Points on a hilly landscape, in no order, each with its height.
A ball rolls from a point to whichever of its 2 nearest points has the largest drop for the distance, and stops where none of them is lower. Distance is the straight distance between rows; heights are no part of it.
leg (h 2.64): [  2  -4  10   4  17  -2   8 -11  12  21 -13   1   4   2   5  -4  10  19
  13  -1 -14  -5   4 -15  24  12  10 -21  -3  12  -1  -4  11 -16   8]
kemol (h 3.27): [  5   7  -5  -8  18  -4  13   5  17  18   7  10  -1  -3  13  -7  -2  18
  -2  14  -9  -9   7  11  21   4  -4  -3  13  16  13 -10  -4  -3   5]
zinu (h 3.24): [ -1  11   9   5   7 -10  -9   5 -24  24 -17  31   1  -4  -2  17   4  21
   3  11  -4  10 -17  -7 -18  15  -4 -10  -9  42  -6  16 -17 -16   0]
begav (h 6.20): [-10  -1 -20  12   6   3   0   2  -2 -12  -4 -20  15   9  -3  28   3  -5
 -23  25   6   6   6   5  -2  -5   2  -4   1 -15  20  35  -3  23 -15]
Goz (h 1.73): [ 19   3  -5   0  -6   7  32   5   1   6  21 -10 -13   0   5  -5  -8 -12
   2  -5  -8 -19   8  12  12   0  -3  12   4  -3 -28 -30  -9   8  21]
nok (h 3.00): [-12 -16  -3 -11 -12  12   4   2   8 -29  -4 -18  11  -1  12  -7 -20   6
   3  -4   5  -5 -10  11  -6  16   5  17  18 -15  -2   1   0  11   2]
lufeg (h 4.64): [-11 -12   2  18  -9  12  -3   7  -6 -14 -10 -15 -20 -12   2  -9  -6  -9
  10 -12   2  -9  -6   1 -13  -2   0  11  -1 -19 -15  -5  23  -4 -10]
soso (h 1.99): [ 26   3   8 -23   2  -4   7  -3  -2  20  17  33 -13  -3  -6 -10 -11  19
  15 -23   2   1 -11  -1  11   6  -9  21   2  36 -11   1  -7  -6  12]
gela (h 1.37): [ 22   8 -17 -16 -15  12  25   8   2  -4  27 -17 -14  -4   6 -23  -1 -13
   2 -10 -13 -10   7  21   3 -14   0  17   4 -10 -17 -29  -3  19  14]
gove (h 1.33): [-14   8  -3  26 -19  -5  18   5  -1 -30   9 -17  -7   5   9  -2   4   6
  14   3 -23  -7 -11   3 -18  -1  10   4  -2 -10 -17   4   6  12  -5]
fiton (h 1.65): [ -1   4  18 -16 -10  -7 -21  -8 -11 -19  -2   2  20  19 -13   6 -14 -18
 -13  16  24  14 -22   3  10  -6   8   2 -11  -2   6  -5 -20   4   6]
ver (h 1.49): [ 19   0  14 -30   2   9   1  -2   6  19  21  14  -6  -1  -7 -20 -10  -3
  15 -26   1  -2  -5   4   4  19   1  22  10  17 -15 -10 -20  -8  13]
Las (h 2.41): [ 17  14  13 -14  14  -7  -2 -10  11  27  10  30  -7   2  -9 -10   5  27
  21 -19  -8   7  -8 -10   2  13 -12   9  -9  38  -4  17 -10 -16  13]
lovo (h 3.06): [-10  -4  -6  19  -4  -6   4  -8  17   3  26 -18   5  16  -5  -2  10 -21
   4  -3 -18   4  18  -5   9 -10   2  -5 -14 -16   8  19   8  -5 -13]
Vude (h 0.23): [  4 -10  10 -21 -21 -13   5  -5  -3   8  21  24  -4 -15  -7 -24 -13   2
   3  -5   1   3  -4  -2  -6   9  16  -3  12   7 -16 -26 -12 -19  15]
bas (h 2.31): [-11 -13  25  -7 -20   2 -16  -8  -4 -18  -9   2   5  17  -9  14 -12 -13
   1  -4  22   9  -9  -6   3  -2  16   6 -24   2  -6  -7 -32   1   7]
moku (h 1.50): [ 13  32  -5  -5  33 -13  -1  11 -16  -2  13   6  20   9  -8  15   6  -3
 -24  16  20  13  -3   4  13 -14  -6  -6  -7   3  13   1 -15  16  -3]
riba (h 4.37): [  9   6   0   7  25  -6   4   0   1  29 -14  37 -20  -1  12   1  16  33
  -3  -3   7  -3  19   7  -2   5 -24  -5  10  21   2  -4   2 -21  12]
muni (h 3.34): [ 12  -6  11  -9 -12   7 -16  -9 -25 -27  -8  17  13 -10 -10   4  -2  -6
 -19  13  15   4 -18 -10 -10   7   2  -3  21 -11   2   0  -5   5 -12]
Bunis (h 2.91): [-10   4  -4  -6  16  17  -5  -1   5   0  -3 -15  14  15  -8  12   0 -19
 -24  11  15   3  11  10  17  -5 -14   9  -9 -12  22  20  11   7  -5]
funi (h 0.95): [ 20 -15   2 -35 -17  -8   6  -2   7  19  24  23 -15 -13  -7 -27  -8   2
  19 -22  -4  10   0   2  -5  12   6   1   8  20 -13  -5 -24 -15  18]
kuze (h 1.30): [-12  -9 -21   5  -4   3   8   2  21 -14  23 -25  19   3   7  13   8  -7
  -5   2 -23   0  14  11   0   2 -11   4  -3 -13  14  33  10  16 -17]
sis (h 3.44): [-12  -6   3 -13  -8   1   1   1  -3 -11   3  -2  -2  -7   6  -7  -3   4
   0  -3 -11  -4 -14   9  -5  11  12  12  19   4  -5 -11  -8   1   1]
kivin (h 2.14): [ 17  -4   1 -28  -3  -8   3 -12  10   5  23  15  17   5 -11   0 -13 -11
 -24  10  18   6   8   1   9  -1  10   1  19   2  14 -18 -15 -10  11]
kamis (h 1.96): [ 11  18  -1   9  11 -13  11   3  -1  -7  14   9  16   6 -13   6  -2 -12
 -18  16  13  10  15   1  14 -16   3 -11  -9  -3  11   4  -2   6  -1]
gil (h 2.77): [-20  -4  16  -1   4  14 -10 -13  -3  12 -15 -24   0  12  10 -18  -4   8
  30 -13  -5  -7 -27   8   0  22  -8   9  -6   7 -27   7   6   3  11]
zap (h 2.63): [  4 -15   9  -7   1   6   8   1  22   7   3  -6   8   0   4  -7 -13   9
  24  -8  -7  -8   0  -6  19  14  16   0   3   6 -20 -13  -4  -5  14]
mut (h 4.92): [ 13  28  10  -4   6  -2  -7  -5   2  21  -4  11  -1  -2  -4 -27  17  26
  16 -11 -17 -21 -20   6  -6 -10 -11  17   1  25   5  -7  11  -9  13]
Seb (h 5.36): [ 13  25   2  17  14 -15   3  -4  -2  29   5  17 -11  12  -8 -14  10   4
   3   3  -5  -8   7   3  15 -29 -18  -2 -17  20   8   3  16  -3   9]
velep (h 3.31): [-14 -17  14  12   1   5 -10   0  -3   3 -17 -12  -5   6   2   0 -10   3
  13  -2  -1  -1 -13  -7  17   1  11   4 -23  -4 -10   3  -1  -2   4]
zez (h 4.86): [ -9   0  -4  15 -24   3   5  -1 -13 -31  -5 -16   5  12  -8  13 -10  -3
  -5  14   6 -12  -5 -15 -31   6  -1   0   3 -22   0  34  12   9 -30]
Lam (h 1.44): [  4 -11 -18   3  -6  10  27   0  13   4  20 -21  -8  -5   9   2 -11 -28
  -5  -5   3 -19  12  18   6  -2   1  15   6 -20 -34 -17 -21  11  22]
zazun (h 3.10): [-14   4   8 -19  17   3 -24 -13   1  10  -9  10  17  15   2  15   4  -3
 -15   7  17   6  -3   8   7   8   0   8   9   3  19   6 -18  -4   0]
suza (h 0.98): [  6  26   8 -16  15  -3 -17   3 -22  -2   8  -3  22  21  -9  15   2 -15
 -21  14  25  12 -21   2  11  -2   3   9 -14   4   5  -4 -23  16   1]
nolep (h 6.54): [-11 -13  -8   8   0  -2   8  -7  25   0  15 -27  22   3   1  10  -5  -2
 -10  19   2   2   6   7  21  -1  14  -2  -6 -23  17  12  -2   8  -8]
lazev (h 5.66): [-23 -14  -2  12  -2  -3 -27   0   4  -5 -22  -3   7 -12   5  -5  12  28
  31 -22  -6  -5 -13 -15 -28  26  13 -14 -13  -2 -20  -3  13 -22  -9]
Sani (h 3.20): [ 14 -17   0  11 -13  -7  16 -13  11  11  13  -6 -14   1   7 -12  -7   9
  14   1 -10  -2   8 -23  17 -12  12 -16 -21 -10  -8 -18  13 -11   9]
zesu (h 0.77): [  3 -10 -15   1   5  -1   8  11  24 -11  42 -24  15   5   1   5   3 -16
  -8  -9 -22   9  -1   8  13   3  -5   6 -10 -16   9  18   6  28 -13]
nup (h 3.77): [-17  -3  -4   1 -16  -2  -4   6  -7 -13  -8   2 -14 -11  12 -12   6  16
  14   2 -21   3 -21   6 -20   3  14   2   1   2 -12  -9   0   3   1]
Pur (h 0.86): [-13  15  11   4  -5 -13 -13  -3 -18  -2   2   8  12   2   0  -3   1   6
   7  10  -2  12 -38   8 -15  10   7  -2  -5  19  -8   3 -16  -3   5]
Zodir (h 2.22): [-19  -4  13  -5  -4   7 -11  -5  -6  -1  -2 -10  -4  11   7  -2  -5  -6
  14 -12   6   8 -28   6  -7  23  -7  15   2   9 -23   7 -19   6   9]
bet (h 2.81): [-24  -6 -11  16  -8  -8 -16  -5  -1 -11 -30 -12  10  -4   0  21   2   9
   1  16  11  -8  15 -13 -30  -4   3 -14   2 -22  10  18   5  -8 -21]
felun (h 2.53): [ -2  13  -8  -5  19  -9  -8   4 -13  20 -13  21  -1   1   7  12   5  18
 -10  15   5  13  -3   6   7  -6  -6  -4  11  28   2   7 -23   6   3]
koba (h 5.81): [-18  -1  -2   2  -7   5 -11   0  14  -2 -17  -6  10 -15  11 -14  12  17
  17 -13  -7 -13   5  -7 -16  17   7 -15   4  -9  -5 -11  17 -20 -10]
vapez (h 4.62): [  7  -1   4   0  23  -1 -19  -4   5  34 -15  35 -23 -10   3   1  22  23
  14 -18   6   3   8  -3   0   5 -12   1   8  28   2  10  -6 -27   4]
tida (h 0.90): [  2   0  12   8 -23 -15  11  -3  -1   5  15  16  -8  -8  -7 -19  -7  -4
   3   4  -6  -5  -3  -7 -14  -6  10  -7   0   3  -7 -17  11 -21  11]
nuvi (h 2.58): [ 14   0   8 -35   6  12 -17 -11   4   6  10  10  19   7 -11   9  -7 -12
 -23   2  27  12  -8   0   9  13   5   8  16   1  23  -3 -15  -3   8]
ruka (h 0.28): [  5  -9 -12  14  -5   0  22  13   9 -10  31 -19   2   8   7   7   5 -12
  10 -15 -35   1   0   0   8   3   0   8 -14  -9  -3  10  10  23 -11]
Bugon (h 3.74): [-28 -15  -2  14  -5   1  -7  -5  -2  -4  -2 -29  -1  12  10   0 -16   3
  10   5   7  -1 -15   8   7   1   8  10 -14 -13 -10   6   6  10   3]
fonir (h 5.22): [ 16  35   4  -5  20 -13   1   3  -7  17   8  11  -3   8  -4 -18   4   5
   0   1   2 -10 -10   7  11 -18 -11  14  -8  22   5  -5   2  -2   3]
tefu (h 5.51): [  2  16  -3   4   2   2   7  10   0   8   0  -7  -6   0   7 -15   8  13
   5   1 -29 -11 -19  15  11   2   8   6   3   9   2 -11  14  17  -2]
Muv (h 1.69): [  0 -12  15   0 -15  -7 -15  -6  -1 -19 -12   5  15  13 -13  31  -7   5
  -5  11  25   9   4 -15  10 -16  26  -6 -19   0   4  -1 -30   7  -5]
Purul (h 1.59): [  1  11  14 -11  -2  -2  -8   0 -14  -3  14  11   9  17   2   2  -6  -5
   7  -7   8  17 -35   8   0  15   3  12  -2  17 -15  -5 -29   6   7]
bivi (h 5.50): [ -8 -22   3  19 -14  -6 -16  -2   5 -11 -11   3 -12 -11   7  -3  -1  14
  34 -25   2  -7 -16 -25 -23  17  18  -7   0 -14 -23  -5  -4 -19   0]
sizam (h 1.79): [  3  -6  10 -14  -4  -9   6   4   2  -1   1  26  -4 -12  -3  -6  -6  21
   5 -15  -6  10  -2 -17  -5  21  11  -7  13  19  -5  -4 -12 -11  -1]
piz (h 4.07): [ 11   0  -8 -12  -6   1  20  10   1   2  19  -3   0  -2  -6 -14  -5 -20
  -6   2 -10  -9   7   3  11 -12  -1   9   0  -8   7 -10   7   5  -1]
laka (h 2.87): [ 11   5   2  -5  -1   7   6   1 -26 -18   0  11   1   0  -8   2  -7 -12
 -29  16   4   6 -13  -3  -1  -6  -2  -1  13 -14  11  -2  13  12 -10]
sonuz (h 0.79): [ 16 -14  -3 -16  -1  14   9   1   6  10  15 -14  -9  -1   1  -3 -18 -21
  -5   0  11  -8  -3  23  14  -2   2  25   9 -14 -17  -6 -18  11  21]
Diz (h 3.78): [ 20   8  -7  -7  12  -1  12   1  23  18  17   6  10  10 -18   2   6 -19
 -17   9  15  -2  36   8  21 -16  -5  -8 -11   4  20  -6  -2  -5  11]
Fedif (h 1.47): [  0 -13   0  -8   5  15   9   3  11 -13   9 -23  14   6  -1   3 -27 -19
   2  -3  19  -5  -8  19  11   9   5  20   2 -17 -10  -2 -16  23  21]
lol (h 3.39): [-19   1  -2   4   6  12  -5   3 -16  -4  -8 -27   4  11  -5   7   0 -20
 -11   8   7   4   1   8  -3  -2 -24   7 -18  -5  14  25  22  11 -17]
Dabuv (h 4.89): [ 17 -13  -3  -3  12   2  -1   3  10  32  -6   5 -22 -18   7 -19   7  21
   6 -14  -6  -9  13  -6  17   1   1  -6   5  11  12 -20  13 -11  -2]
zem (h 4.35): [ -5  -7  -3   0  -5  16   7  -1  -6  -3   6 -16 -14   1   0 -13 -10 -23
  -5  -7   0  -6   2  11   7  -4  -5  13   1 -17  -8  -3   9   3  -3]
noza (h 2.28): [  2  -1   9   6   8   0   6  -1   7   0   1   0  11  10  -4   3  -9  -2
  -5   9   2   5   7  -4  23 -10  13  -3  -7   4   7   0  -5   0   0]
Senob (h 4.06): [ -5  -5  -4  12  -3  -2  -5  10 -16   4 -12  15 -22 -22  10  -3  19  28
  17  -4 -27   1 -21   3 -16  -4   7 -12  -8  11 -10  -5  13  -2   8]
noge (h 2.84): [ -3  -6  13  10   4   9   2  10 -12  -1 -18 -11  -8   1   1  -2 -10  -9
  18  -5  -2  -5  -8  -1   4   4  -4  11  -8  -1 -28  -2  -5  11   6]
vela (h 4.10): [  7  15 -11  -3  -7  -6  -6 -13 -15 -17  -9  20  10  -2   0  13   8  -4
 -29  24   4  11   7  -6 -16 -20   2 -17  24  -7  13  13   1   9  -5]
lus (h 1.77): [  8 -16   7   1   0  -6  15   3  16   8   4   8   1 -14   6  -4 -11   3
  -8  12   1  -3  24  -9  11  -7   7 -12   2  -1  10 -10  -1  -9   2]
tof (h 4.90): [ -5  -9   0   1  24   5 -18  -5   5  25 -30  22  -4  -3   7  17  17  18
   1  -9   4   4  21  -5   2  15  -6 -11  13  19   5   5 -18 -20   1]
zogu (h 2.52): [ -5 -12  -3 -31   5  15  -8   2   6 -15 -10  -8  20   2   8  -1 -13  -5
   3   7   6   4 -15  10  -8  16   3  21  20  -5   7  13  -9  14  -3]
Begol (h 3.89): [ 25   6 -11  -4   0  -9  25  16  12   9  33  -8   5  -4  -3 -13  -4 -16
  -6   2 -21   2  18   6  17 -18  -3  -2  -7   6   7   1  -4  14  -1]
fogil (h 1.53): [  5   7  -8  -2 -13   0   8   1  -8 -26  24 -14  11   7  -6   4  -4 -30
  -6  -2 -10   7  -2   0 -10  -9  -7   2  -2 -20  -1  13   7  22 -14]
nabu (h 0.41): [ 16  12 -13  -6 -10  15  20  15 -13 -32   7   1  -9 -11   0  -2  -3  -9
  -9  -4 -19   3  -6   5  -8  -4   0  14  17   0   5  -7   6  20  -3]
taz (h 1.56): [-14  10  23  12 -18  -9 -10   0 -14 -11   0   1   4  10  -7  -8  -5 -17
   3   8  -3   1 -37   8 -19  -4   7   6  -6   1 -13  -9  -5  -4   7]
leku (h 4.54): [  2 -11 -10  27  10  -9  -6 -11  -3  15  -9   0 -18 -10   9  -1  16  22
  12   1 -12  -3   3 -25   1  -2  11 -31 -16  -6  -1 -12  31 -14  -1]
tadon (h 3.52): [  9  17 -13  -2  20   4  15  12   6   8   4   0   8  -1   4   0   9   6
 -14   9 -19  -4   5   5  10   0  -4   5   9   6  26  -4  14  10  -9]
kur (h 6.04): [ -3   4 -12  12   5  -7  11   4   6  -2   1  -3   8   4  10  22   8  -4
 -16  17  -9  -1  18  -2   3 -13   8 -15  10 -10  18  20  -5   3  -9]
gug (h 2.47): [ 32  13 -12 -18   4  11   1  -9 -22 -20  12   8  12  -2  -4   4 -10 -16
 -29  11  12  15 -25  -5   6  -1   0   2  13 -13  14  -3  -5  22   1]
Nav (h 2.32): [-27  -7 -11  20  -7  -3   0  -2  12 -10  -8 -23  10   3  -1  19  -2  -1
  12   9   4  -5  26  -7 -14  -7   3 -12 -13 -20  13  29  18 -14 -23]
dedim (h 4.63): [  4   5  -8   3 -22   4   3  -6  -3 -38  -3  -6  11   2  -5  12  -2   0
 -13  18   2  -7  -5  -7 -18  -3   6   1  17 -19  13  20   2  16 -22]
bufop (h 1.98): [ -2  17  -8   4  19 -14  -6   5 -19  10  -9   2  18  10  -2  23   8   6
 -22  24  10  12   2   7  12 -12   1  -8  -8  12   9   9 -24  14  -3]
Nibil (h 4.78): [  8  33  11  -4   6   9 -11  -1  -9   6  -2  15  -9   1  -5 -19  11   6
   7 -11 -16 -15 -26  11  -9   4 -12  35   0  27   5 -10   4  -1   1]
ref (h 0.82): [-11   2  -8  13 -13  11  24  10   2 -14   7 -27  -9   7  11  -4   1  -9
  11 -14 -27  -8   1   9 -10   6 -10  10  -5  -6 -16   3  15  25  -6]
deta (h 1.05): [ 17   8 -14  -6 -19  13  22   3 -15 -39  17 -11   0  -2  -4   2  -8 -31
 -12  -1  -4   6  -7   2 -11 -10 -11  12  15 -25 -13  -2   5  25   3]
Lim (h 3.28): [-25 -19   0  12 -13 -15 -27  -8  -8  -5 -25  -7  -6  -7   5   9   3   8
  11   9  13  -2  -1 -12 -24  -3  13 -13  -8 -13  -2  14   0 -17 -20]
Rabe (h 2.27): [  6  -2   6  -6   8   3   3   2   7  14  -6  11  -4  -9   0 -12   1  21
  21 -11 -15  -7  -6 -10  14  19   7  -7   6  12 -12 -11   0 -12   3]
pizav (h 4.28): [-17   4  15 -13   4  20 -23   6 -20  -6 -26  -5  10 -11  -9  -7   5  -5
   1 -10  13  -4 -18   6 -16  21 -12   4   4  -3  -4   7   8  -8 -18]
Mipag (h 4.15): [  5  14   8  -2  19  -9  14  -4   8  22  -5  31  -5   8   2  -4   6   8
 -11   3  12  -1  35   9   5   2 -26   3  13  18  11 -10  -3 -19  15]
dokaz (h 1.41): [ -6  11   6  17 -19 -10   9   8 -10 -14   7   4  -5   0 -10 -11  -1 -15
  -3   6  -8   1 -18  -2 -17  -8   4  -3  -3  -7  -3  -1  14  -2   1]
tabi (h 4.33): [-11  -5 -12  25  -3  -7  -4   8 -11   7 -14  -1 -18 -13   8   5  11  21
   0   9 -22  -1  -7 -10 -14  -6  14 -16  -7  -2   1   1  19  -7 -13]
ruk (h 3.26): [-19  -4   7  19   1   5  -1  -1  -9  -5 -23 -20 -24   1  14  -2  -3 -13
  24 -12   1 -10 -13   4 -11  -9 -14   6  -6  -1 -39  -2 -10  11  21]
nef (h 2.99): [ -5   5  -1   6  28  -4  10  -6  17  18  -7   7  10   7  16  11   2  19
   5  13  -8  -2  17   0  20  -2   7 -16  14  11   3  -3  -4 -10   6]
dus (h 2.00): [  5   0   1 -20  10   3  -5   2  10  -8   9 -12  28   5   2  -3 -18 -15
  -7   8  18   2 -13   9   6   3   3  21   5 -14   4   1 -25  22   5]
Buzig (h 4.87): [  3 -10  -4  11 -12  17   9  13   0 -14   1  -5 -34 -18   4 -10   2   6
   4 -19 -16 -13   0  13  -6   8  -1   6   5 -15 -12 -24  18   4  -2]
Dul (h 5.90): [ -7 -17 -23  11  -3  -7  12   4  16   0   2 -16  -7  -9  17   4   8   4
  -9   7 -18   2  28  -7  -3 -21   3 -16   2 -11  20   8  11  -2 -11]
Lof (h 5.78): [  3  -6 -18  20  14 -12  13   2   6  14  -9   7 -17  -9  14   8  14  10
  -5  11 -10   3  34  -6  -5 -16   0 -27   3  -5  13  -2  11 -11   2]
tuzuv (h 4.71): [ 11 -14   1  12   8  -8 -11   4   2  24 -15   9 -24 -20   4 -17  11  24
  11  -7  -5  -1   9 -22   9  -7  -3 -23 -16   5  -3 -22  19 -20   6]
sas (h 4.34): [-24 -28   5   6 -13   7 -31   3  -9 -27 -27 -20   3  -7  -6   6 -16   7
  21 -16  51  -1   8  -5 -22   9   0   8 -10 -12 -19  13   2  -5 -13]
kog (h 5.37): [ -9   1  -9  -2   7  15  -1   2   6   9 -13 -13 -16  -2  13 -12  10  25
  11 -10 -22 -17  -8  19  16  11  -3  15   1  11   7 -13  22   4  -4]
bezur (h 5.20): [-13  -3  -5  10 -20  10   9  -3  -1 -15  -6  -5 -20 -13   9   1 -12 -18
   9 -25   3 -15   7   5 -29   2  -6   9  14 -12 -39 -20  -6  -7  17]
tulim (h 4.73): [-15 -35  11  -6 -11  13 -29  -4   9 -14 -18 -12  -3  -4  -1   9 -20  -8
  22 -26  32   6   0 -10 -13  15   7   7  -6 -11 -16   8 -14  -9  -1]
Lakug (h 2.76): [-10 -14  -4  19 -10  -7  -2  -7  18   1  11 -21 -11   3  -4   2  -2 -10
  18  -9  -3  -4  22 -24   3  -5   5 -14 -22 -20   9   9  20 -16 -15]
fute (h 2.10): [ 35  12  -8 -32  10  -4  -5  -8 -17 -10  18  19  20   2 -11  10 -16  -7
 -22   4  35  21 -15  -2   8  -4  -1   2  12   2  14 -10 -16  23   9]
susu (h 0.97): [ 11  12 -13  -6 -21  -1  22  10  -5 -20  24  -7 -20 -10   5 -12   7 -11
  -6 -10 -23   0  -1  21  -3 -11  -4  12  -1  -6  -8 -16  10  21   1]
sasob (h 5.49): [ 10  14  -2   6   1 -17   6  -1   0  29  14  11 -21  -3  -8 -28  13  21
   8  -1 -19  -5   2   2   3 -24 -19 -12 -15  19   2 -11  37  -9  16]
duv (h 5.04): [ -2  -5  -7   6 -15  21  21   6   3  -6   0  -9 -30 -17  -1 -10  -4 -17
   4 -28  -6 -20  13   7  -9   5  -5   2   5 -14 -33 -31   7  -7  17]
forom (h 1.60): [ 13   5  -3 -20  -6 -15  -1 -10  -7 -16   8  23  22  -3 -11  12 -10  -7
 -31  12  23  15  -5  -8   1  -5  10  -5  20  -3  16   0 -13   5   0]
Tulev (h 4.04): [-13  11   6   1   9   1 -17 -10 -16  -3 -34  10  23  17  -6  37  12 -12
 -18  15  16   7  21   5 -11  11  -6 -13   9   7   2   9 -18  -7  -5]
mot (h 3.67): [-20 -10   1  22  -4   9   2  -8  -4  -4  -3 -36 -15  15  17   0 -13  -5
  15  -1   4  -7 -17  18   2   0 -17  11 -20 -11 -27   3   3  16  18]
Dasi (h 4.38): [ -2  10  -6  11 -23 -13   0 -12 -11 -23   0   6  -1  -2  -3   8   5  -1
 -19  16   0   1  -8 -12 -20 -17  12 -14  16 -16  11  15   4  -3 -14]
nol (h 5.06): [ 17  24  11 -10   1  -7  10  10  -6  13   2  14  -6  -9  -3 -29   1   5
  19  -7 -16 -15  -5   8   5 -14  -5  11  -1  22 -10 -18   8  -8  12]
Supa (h 5.68): [  7   3 -16   8   3  -9  22   7   4  14   4  18 -15 -13  13  -3  10  17
  -6   8  -9   7  35  -5  -1  -9 -22 -26   9  15  13  -9  11  -2   7]
fini (h 3.70): [ 16  17 -21  -6  21  -9  19  17   7   8  29  -8   1  -1   2  -4  10  -2
 -17   4 -18   9  10  10  17 -14 -12   4  -2   7  19   2  11  18 -14]
puv (h 2.80): [  9  15  17 -10   7  -9  -8   7 -10  17   1  38  -6   1  -7  -5   2  20
   8  -5  -5   3 -20   0  -8  12  -8   0   1  39   4   9  -8 -13   6]
Zasi (h 5.35): [ -6  -9   4  13 -25  -2   0  -3   4 -20  -3   3 -21 -15   6  -4  -5   2
  23 -33   4  -8 -10 -11 -32  12   8   0  13 -10 -35 -23  -4 -14  11]
bis (h 3.82): [-27 -20  11   0  -9   4 -33   4 -14 -11 -32 -11   6  -5   1   1   0  -1
  13   2  27   0  -4 -11 -14   4  -4  -1  -6 -10  -9  13   1  -7 -16]
fureb (h 5.21): [ -3 -12  -7   1   4  10 -16   5   7  16 -21 -17 -14 -10  12 -24  16  24
  21 -19 -11 -12  -1   3   5   5  -1   0  -1  -4   3  -8  27  -3  -5]
keni (h 3.62): [-16  -3   3  -7  10  10 -15 -15   4  -6 -26  -1  23  10  -3  31   0  -4
 -22  17  24   4  18  -3   3   5  -2  -4  10 -11  17  12 -13  -7  -3]
basov (h 6.37): [-15 -12  -8   5  -1   0  -1  -2   4 -13  -7 -17  12   6   1  17 -10   8
 -12  25   8   2  -1  -2   6  -2  11   5  -5 -16  11  20  -3   6 -15]
suv (h 3.01): [ -9   7  10   7   6 -16 -10   3 -20  16 -24  25  -2  -4  -1  14   9  12
  -6  12   4  11   4  -4  -2  -3   1 -14   0  25  -2   4  -7 -10  -1]
vav (h 4.60): [ -3  22  15 -16   9  13 -20   9 -13   7 -14   4  -2  -5 -10 -13   9  -2
  11 -23  -3 -14 -23   8 -16  19 -11  21   5  13  -1  -4   1  -8 -11]
lod (h 1.17): [ -1  -7   5  -3  10  -4   7   1   3  -1 -11  26   3 -11   0  10  -5  12
  -7   6   4   7  11  -8   2   9  11 -10  18   7   8  -5  -7 -10  -6]
Vot (h 3.75): [  6  11   4 -11  -8  -5 -17  -6 -32 -10 -13  22   9  -4  -7  12   5   1
 -26  15  17  17 -16  -6 -18   0  -3 -15  22   8  11  10 -12   4 -10]
zuvut (h 5.17): [-10  -8   9 -11  13   3 -25  -2  -3  21 -23  14  -1   2   5  25  10  10
   4  -6  -2  18   2  -5  -7  19  -4  -6   1  21   4  21 -30  -5 -14]
duk (h 3.96): [ 16  18   0  -2  21  -8  16  -1  13  12   6  19  10   9   0  10   6 -11
 -18  15  19   4  46  11   9 -11 -18  -7   6   8  19 -11  -1 -10  18]
Kanag (h 5.03): [ 18   3  -1  -2   6   9  -7   8   3  22  -8  -2 -31 -12   3 -34  14  20
  15 -18 -18 -19   6  -1  13 -11 -11   4  -4  -1   5 -20  23 -10   0]
guziz (h 5.58): [  3  13 -12  11   3 -16  14   3   5  26   7  20 -17  -6   6 -13  23  19
   0   3 -18   1  23   5   0 -18 -25 -28  -5  17   7  -8  29  -9  21]
Pebi (h 3.03): [  3 -13  -1  28  -9  -8  10  -6   7  -1   4 -19 -17   1   0 -11   2   1
  23 -12 -17  -8   3 -20   2  -2   8 -19 -24 -20  -9  -9  30  -4  -3]
loba (h 5.02): [  0 -37  14 -11   0  20 -21  -2  21   7 -14   0  -8  -5  -9   8 -16  -1
  20 -35  19  11   5 -12   5  26  10   4 -12  -5 -12   8 -22 -10  -3]
vap (h 3.85): [-11   9   9  -9   7  12 -15   5 -25  -7 -25  -9  16   2 -11   5   5 -17
 -13  12  18  -1  -5   0  -7   7 -13   2  -2  -9  11  16  10   6 -17]
serof (h 3.30): [  7  13  -9   5  30   1   3   1  21  10  15 -12  23  16  -9  18  13 -22
 -25   7   4   9  17   9  22  -8 -13   0 -11  -5  24  11   3   6  -4]
Filup (h 1.82): [-12  -8  -9   3 -15   1  11   4  19 -20   6 -21  16   3   5   4  -2  -6
  -1  10  -9  -1  18  -5 -15   5   4  -2   3 -18  18  25  16  -2 -22]
bigir (h 1.97): [ -6  12  -7   8 -11  -7  -2  -8   0 -25  25  -6  19  19 -19  13   8 -33
 -13   6   2  14   4 -14  -2  -9  -2  -3  -8 -16  15  22   6   3 -18]
Vom (h 0.96): [  7  -5  12  -9 -13 -11 -13 -18   2 -11  -6  18  15   2 -16  22  -9  -4
 -21  11  25   8   6 -11  -4  -8  19 -10   7   3  12  -1 -21  -7   3]
zulov (h 3.54): [  1   2   1   4  13   4   7   1  22  23   4 -14   0   7  -6   1  10 -23
 -11   5  -1   1  28   3  23  -5 -10  -2  -6  -6  28   5   7  -2  -1]
Gule (h 2.37): [ -9   0  -2  11  -4   0   2  -5  10 -14  14  -4  23  15 -17  21   6 -20
 -19  14  10   8  21  -4  14 -13   4  -2 -19  -9  16  10  -3   4  -9]
deme (h 2.94): [ 23 -12  13  -5  -3   1  15  -3  18  22  18   2   1   3   3 -19  -9  10
  16   1  -3  -8   9  -9  28  -5  12  -9 -12   5 -11 -21   3  -2  18]

Call two points neighbours if one is among the 2 nearest of the other. Go from one point of each pair to the other, from neighbour to neighbour, staying as low as possible. Name the highest point that can't be avoided.
Rabe and Lakug -> Sani
lod and sonuz -> Gule
Vude and Pur -> taz
sonuz and nabu -> Goz
Lakug and ruka -> lovo
moku and Bunis -> zuvut
Vom and moku -> bas

For each start below, name the point where the ball stops.
Dul -> Bunis
dedim -> Vom
tof -> Bunis
Zasi -> Rabe
kog -> sonuz
koba -> sonuz
